Points on a hilly landscape, in no order, each with its height.
A ball rolls from a point to the lowest of its 4 nearest points, and stops where none of them is lower. Distance is the straight distance between rows; heights are no part of it.
zani (h 251): [186 129 121 100 141 108  68 131 145 189 122 135 108 138 128 115 104 124
 143 135 150]
Rola (h 214): [157 118 129 137 143 100 121 117 100 179 153 173 120 143 131 113 146 143
 170 113 155]
Daka (h 246): [ 92 143 127 104 122  84 171 112 159  97  96 185  96 122 131 111 136 160
 131 165 141]
zes (h 375): [118 113 150 139  91 120 103 152 137 112 132  88 164 107 156 131 149  60
 138 149 142]
vopeg (h 199): [ 64 119 112 108 126 115 146 137 113  94 121 142 104 119 115  94 144 154
 138 150 161]
taso (h 165): [159  87 171 152 129 111  89 119  91 139 170  79 161 164 181 137 139  69
 172 104 134]
runo (h 196): [150 136 111 148 153  67 123 138  56 133 171 100 180 168 162 173 132  90
 134  95 122]
bopu (h 437): [ 99  89 154 185 166 206 168 102 159 104 118  91  98  90 122 123 141 166
 112 128  59]
fusi (h 243): [ 98 126  97  95 134 102 130 132 118 138 121 173 107 137 128  94 165 152
 162 150 172]
kur (h 345): [136  99 192 124  63 166  94 104 195  81  88  58 112 130 159 135 124  58
 116 143  94]
Lev (h 397): [138 100 173 118  67 155  90 131 189 102  98  89 116 105 159  91 142  75
 140 140 130]
kos (h 483): [126  86 145 139  83 145 105 150 159 113 130  69 136 121 170 123 169  81
 124 157 143]
kof (h 259): [142  90 163 111  93 118  78 139 143 128 122 107 136 128 158  90 146  66
 173 143 141]
Dab (h 183): [104 150 138 132 140 150 207  67 141  67  97 197 121 137 138 140  86 197
 131 142  49]
Dosuz (h 205): [152 120  99 140 160 168 132  86  98 194 150 128 113 188 130 142 106 173
 112  68 167]
bodut (h 225): [115 132  67 103 145 109 103 146 140 159  92 141 110 135 119 133 121 194
 105 144 164]
Fugap (h 177): [121 115  49  97 186 104 119 139  89 147 112 145 116 170 119 114 116 178
 108  93 165]
Mor (h 197): [117 151  92 108 130 113 122 154 124 125 123 158 137 124 109 111 150 147
 119 145 165]
gadeg (h 151): [127 155 103 107 100 129 117 159 147 141 112 149 139 101  92 128 129 127
 108 148 139]
rumim (h 283): [160 151 157 111  93 116 129 116 195 135 114 173  86  83 119 103 124 113
 148 158 111]
Tev (h 336): [186 139 120 147 127 172 105  87  94 184 149  89 135 161 139 196  62 129
 105  55 139]
vuf (h 311): [189 134 153 159 103 136 143  93  91 134 179 115 150 176 124 184 100  81
  99  60 111]
furut (h 475): [100 112 147 122  81 145 110 148 164 116 125 107 121  99 144 101 177 114
 140 165 149]
sadil (h 139): [147 133 109 153 162 138 129 105  67 167 175 142 143 190 112 144 144 138
 116  71 147]
Fer (h 405): [141 141 158  96 104 131  95 123 164  80 108 114 130  99 113 112 116  49
 128 154 106]
poma (h 181): [166 125 162 108 119  98  76 135 127 141 125 114 140 152 139  95 131  87
 172 122 133]
Pimi (h 285): [126 116  64 113 179 160 113 124  99 173 122 109 115 174 160 158  90 207
 137  97 181]
fif (h 231): [161 168 148 145 128 155 197  95 177 124 117 196 100  96 109 146  82 174
 121 147  50]
roru (h 320): [116 104 164 116 119  68  87 132 114  95 124  84 169 146 171 133 145  45
 156 122 128]
Kina (h 178): [116 135  98 141 123  84 117 161  84 111 144  96 182 137 153 144 158  97
 128 125 153]
tav (h 191): [110 133 131 152 166 144 206  96 169  97  94 201 112 128 123 153  83 206
 127 130  63]
befos (h 452): [109  96 169 180 124 196 160 102 165 103 121  98  95  93 130 121 143 152
  90 137  81]
Gode (h 217): [115 152 100  99 113  87 136 132 164 140 105 190  90 118 115 118 116 181
 125 151 147]
Zusa (h 364): [188 130 134 144 140  76  79 107  85 165 142 111 162 173 156 149  79  76
 139  97 120]
katum (h 176): [107 110 116 145 129 124 111 158  99 122 148  95 154 141 140 116 173 101
 143 115 180]
tuta (h 30): [ 84 132 145 154 148 159 191 112 152  91 124 164 107 100 109 135 120 171
 116 146  68]
rerap (h 435): [105 125 157 145  97 168 141 145 143  94 130  89 138  82 135 126 146 102
  96 154 104]
veko (h 378): [127  97 175 165  69 185 108 110 195 104  94  62 113 115 135 110 140  88
  76 160  96]
toti (h 241): [125 104 119 130 118 124 103 149 126 130 152 117 134 123 138  99 173 109
 150 137 161]
rus (h 284): [175 134 118 131 147  69  97 132  85 169 146 112 174 156 158 168  87  93
 128  90 121]
Sebor (h 331): [113 129 142 126  96 128 116 149 146 133 136 131 124 103 125 103 164 118
 159 144 156]
dus (h 204): [188 139 101 155 152 136 123  93  79 183 148 110 147 166 129 171 102 120
 109  65 123]
binag (h 314): [131 149  70 125 144 107 113 175  93 123 123 109 165 136 108 148 134 127
  92 130 155]
ditud (h 258): [132 102 189 145  92 186 121 102 163  82 104  56 131 106 118 134 106  59
 119 130  62]
Tebe (h 227): [ 88 118  80  91 160  94 141 163  97 107 138 130 133 152 109  96 149 151
 123 123 174]
mori (h 61): [143 108 179 153 126 192 144 106 168  98 146 113 122  93  91 124 104  89
 155 122  32]
muz (h 216): [103 126  97  60 171  59 146 112 104 127 106 157  96 171 149  97 101 185
 126 129 155]
buz (h 301): [ 65 154 124  88 118 118 175 114 138  90  89 173  92 114 113 102 110 182
 105 156 133]
Gomin (h 166): [127 161 122 118 106 109 112 171 114 117 132 120 158 100 115 124 151 101
 117 152 158]
dabam (h 398): [147 106 147 129 137  56 108 112  87 125 154  92 156 191 181 166  77  64
 150  68  94]
puf (h 514): [117  90 130 176 204 180 196 114 155 108 137 105 115 111 123 133 137 171
 164 124  64]
mibi (h 194): [104 156 100  88 136  99 145 144 153 142  93 182 101 132 108 112 118 195
 103 161 144]
zorev (h 492): [148 152 147  95 100 103  89 158 137 107 106 110 156 113 123 126 113  64
 130 166 117]
Rolit (h 207): [ 76 107 107 126 141 110 122 155 105 114 146 121 148 136 120 107 183 127
 138 120 184]
Nav (h 192): [ 62 116 163 134 153 168 199  74 149  82 113 151  95  87 130 111 119 177
 125 149  79]
dof (h 126): [159 103 165 146 131 116  84 130  87 154 152 119 142 154 144 110 154  89
 174 122 137]
Kad (h 149): [156 128  82 153 172 135 128 103  58 157 155 137 140 184 111 148 121 138
 106  70 151]
sazok (h 302): [196 131 111 135 162 143  89 113  89 197 149 113 147 161 127 158  90 140
 124  98 149]
pupev (h 316): [181 150 104 111 137  84  80 150 118 173 124 123 157 129 132 139 117 101
 130 139 151]
fadu (h 272): [147 115 135 158 132  95 133 125  53 129 188  93 170 180 184 176 122  91
 137  64  94]
Vuber (h 250): [156 133  87 118 148 116 100 137 152 190 112 155 113 113 139 141 122 172
 120 157 166]
vuze (h 208): [141 147 122 118 104 115 111 154 158 143 113 163 131  95 108 114 141 131
 137 161 142]
sok (h 210): [112 111  47  87 171 131 114 144 126 164 100  97 114 157 145 141  94 196
 118 129 184]
vasob (h 245): [101 143 147 120  91 148 146 161 134  98 132 128 141  92  82 118 141 128
 111 158 124]
Vepak (h 298): [106 129 153 164 143 209 160 144 131  95 132 115 130  80  87 146 138 123
 129 143  61]
Pibet (h 167): [140 122  67 119 188 107 123 119  94 171 132 151 119 174 113 126 120 171
 120 104 174]
dumu (h 150): [ 96 118 139 153 158 159 213  79 154  85 100 179 111 118 130 125 115 191
 140 135  63]
pemeb (h 480): [ 98 141 148 122  88 125 161 130 184 121 120 163  90  74 124 114 137 152
 153 150 115]
Fem (h 309): [106 152 112  83 117 110 189 101 157  95  81 178  94 134 127 116  81 188
  90 157 105]
reriv (h 368): [198 155 119 149  97 180 167  79 102 147 155 125 120 167 113 189 108  95
  81  48 151]
zagu (h 286): [190 145 114 108 137  98  63 149 117 195 117 134 154 144 134 126 110 103
 133 125 149]
tal (h 396): [122 150 150 138 102 145 169 122 164 111 138 167  99  75  99 118 131 134
 128 146  96]
gigam (h 461): [ 82 120 163 149 101 174 147 131 152  94 126 100 112  80 114 115 156 134
 102 155 134]
fasez (h 635): [ 93 103 161 159  84 184 142 124 191 107 123 102 101  80 152 111 162 123
 113 151 124]
zabis (h 248): [151 163 118  95 104 113 105 138 187 155 100 165 102  96 114 124 110 137
 132 164 136]
zovu (h 131): [153 106 148 155 130 112  93 143  94 146 158  84 170 154 166 126 146  89
 168 109 132]
Doke (h 263): [192 137 133 152 137 141 111  93  99 184 168 128 146 173 130 152  90 114
 111  71 137]
bik (h 322): [ 69 111 160 168 148 191 178  93 157  90 116 125  88 100 134 105 131 165
 117 145  83]
pepo (h 266): [134 142 141 117 107  94 126 119 158 149 129 179  99  95 138 111 164 126
 165 154 147]
bave (h 239): [ 88 131  78  81 152  80 144 147 108 125 108 157 106 142 117  97 140 170
 133 138 171]
Rekil (h 254): [152 161 100 118 123  72 103 169 106 133 131 114 170 131 136 149 140  94
 117 151 149]
guniv (h 88): [158 116 126 145 137 114  95 133  86 146 164 116 170 154 130 117 152  95
 151 114 146]
zage (h 260): [164 140 139 163 132 123 137 109  61 127 182 117 159 181 148 170 136  94
 129  60 122]
mik (h 132): [ 71 145 116 106 122 126 130 168 108  79 128 130 135 110  75 127 140 143
 106 152 153]
tezeg (h 262): [124 161 118 117 120 135 161 118 193 128  91 186  88 102 101 140 100 190
 113 166  89]
Dokug (h 187): [ 99 150 147 131 128 171 166 134 131 100 117 155 107 100  86 134 126 166
 107 132  85]
ramir (h 392): [ 97 145 150 149 100 172 169 139 158  93 124 131 115  69  93 115 134 135
 123 139  96]
sobav (h 198): [152 124 116 128 149  96 113 130 106 172 142 170 114 154 120 113 140 156
 159 119 159]
rino (h 290): [ 90 148 127 125 121 139 163 136 154 109 112 178  92  85  87 130 126 163
 112 154 110]
Gesu (h 406): [184 127 146 138 133  76 109  77  82 150 147 108 158 188 158 181  59  64
 113  63 108]
lekek (h 186): [119 111  73  79 187  96 145  83  95 152 120 142  85 192 143 127 100 201
 119  90 171]
nen (h 340): [157 161  69 122 162  99 108 148  92 167 129 114 169 147 133 149 130 133
 104 122 157]
zupo (h 537): [141 128 173 112  81 163 118 126 170  97 130 125 107  91 105 104 120  78
 151 154  97]
Bar (h 89): [ 99 165 103 112 114 130 124 171 118 116 103 140 144  99  78 145 143 117
  85 144 155]
lafe (h 133): [124 109 107 150 152 101 115 145  55 121 158  92 177 163 153 144 157  97
 145  96 147]
Kovom (h 325): [166 140 143  77 112 112  90 149 178 131 100 155 116  99 104  99 120  87
 164 158 112]
Gam (h 226): [161 136 105 105 135 105 105 135 131 179 125 161 106 122 121 122 143 155
 145 140 165]
lus (h 386): [163 123  87 125 154 146  87 131 110 204 139 102 146 144 144 155  97 162
 128 111 166]
zug (h 81): [ 56 109 113 121 108 138 129 144 134  97 118 110 114 114 129  97 172 146
 114 157 161]
Mun (h 279): [ 55 104 135 139 112 171 145 130 145  82 117  76 117 113 124 111 157 143
  85 139 143]
bod (h 148): [112 158  93 105 126 130 128 162 149 116  94 154 114 110  90 124 116 164
  85 146 129]
moga (h 215): [144 103 173 169 126 102 124 121  73 130 182  86 164 182 178 145 117  79
 162  68 113]
dotu (h 291): [ 76 132 155 138 136 188 165 140 125  80 126 119 120  99  86 124 148 151
  93 138  83]
bamid (h 242): [123 154 118  97  98 120 151 138 177 130 107 183  89  98 111 138 117 171
 118 163 120]
beg (h 506): [105  96 163 185 159 190 173 114 169 119 142 118 112  82 120 122 132 156
 153 128  57]
sumov (h 244): [ 89 141 165 141 118 172 183 111 172 102 134 143  92  76 126 103 141 156
 134 143  84]
Rif (h 122): [128 120 107 138 171 130 120 140  66 137 160 137 150 168 130 112 162 123
 151  99 173]
refu (h 273): [143 124 138 121 129  69  92 158 111 122 142 112 189 124 152 137 132  75
 141 137 144]
nos (h 203): [154 112 169 122 128  84  73 135 101 136 146 102 168 166 158 122 133  62
 176 106 121]
fid (h 541): [108 110 164 129  72 153 115 143 146 100 108  81 134  91 127 113 151  60
 136 157 115]

Where does a ball stop that starts at each point below?
sok: guniv
bamid: Bar
muz: guniv
fid: guniv
pupev: guniv
Vuber: Bar
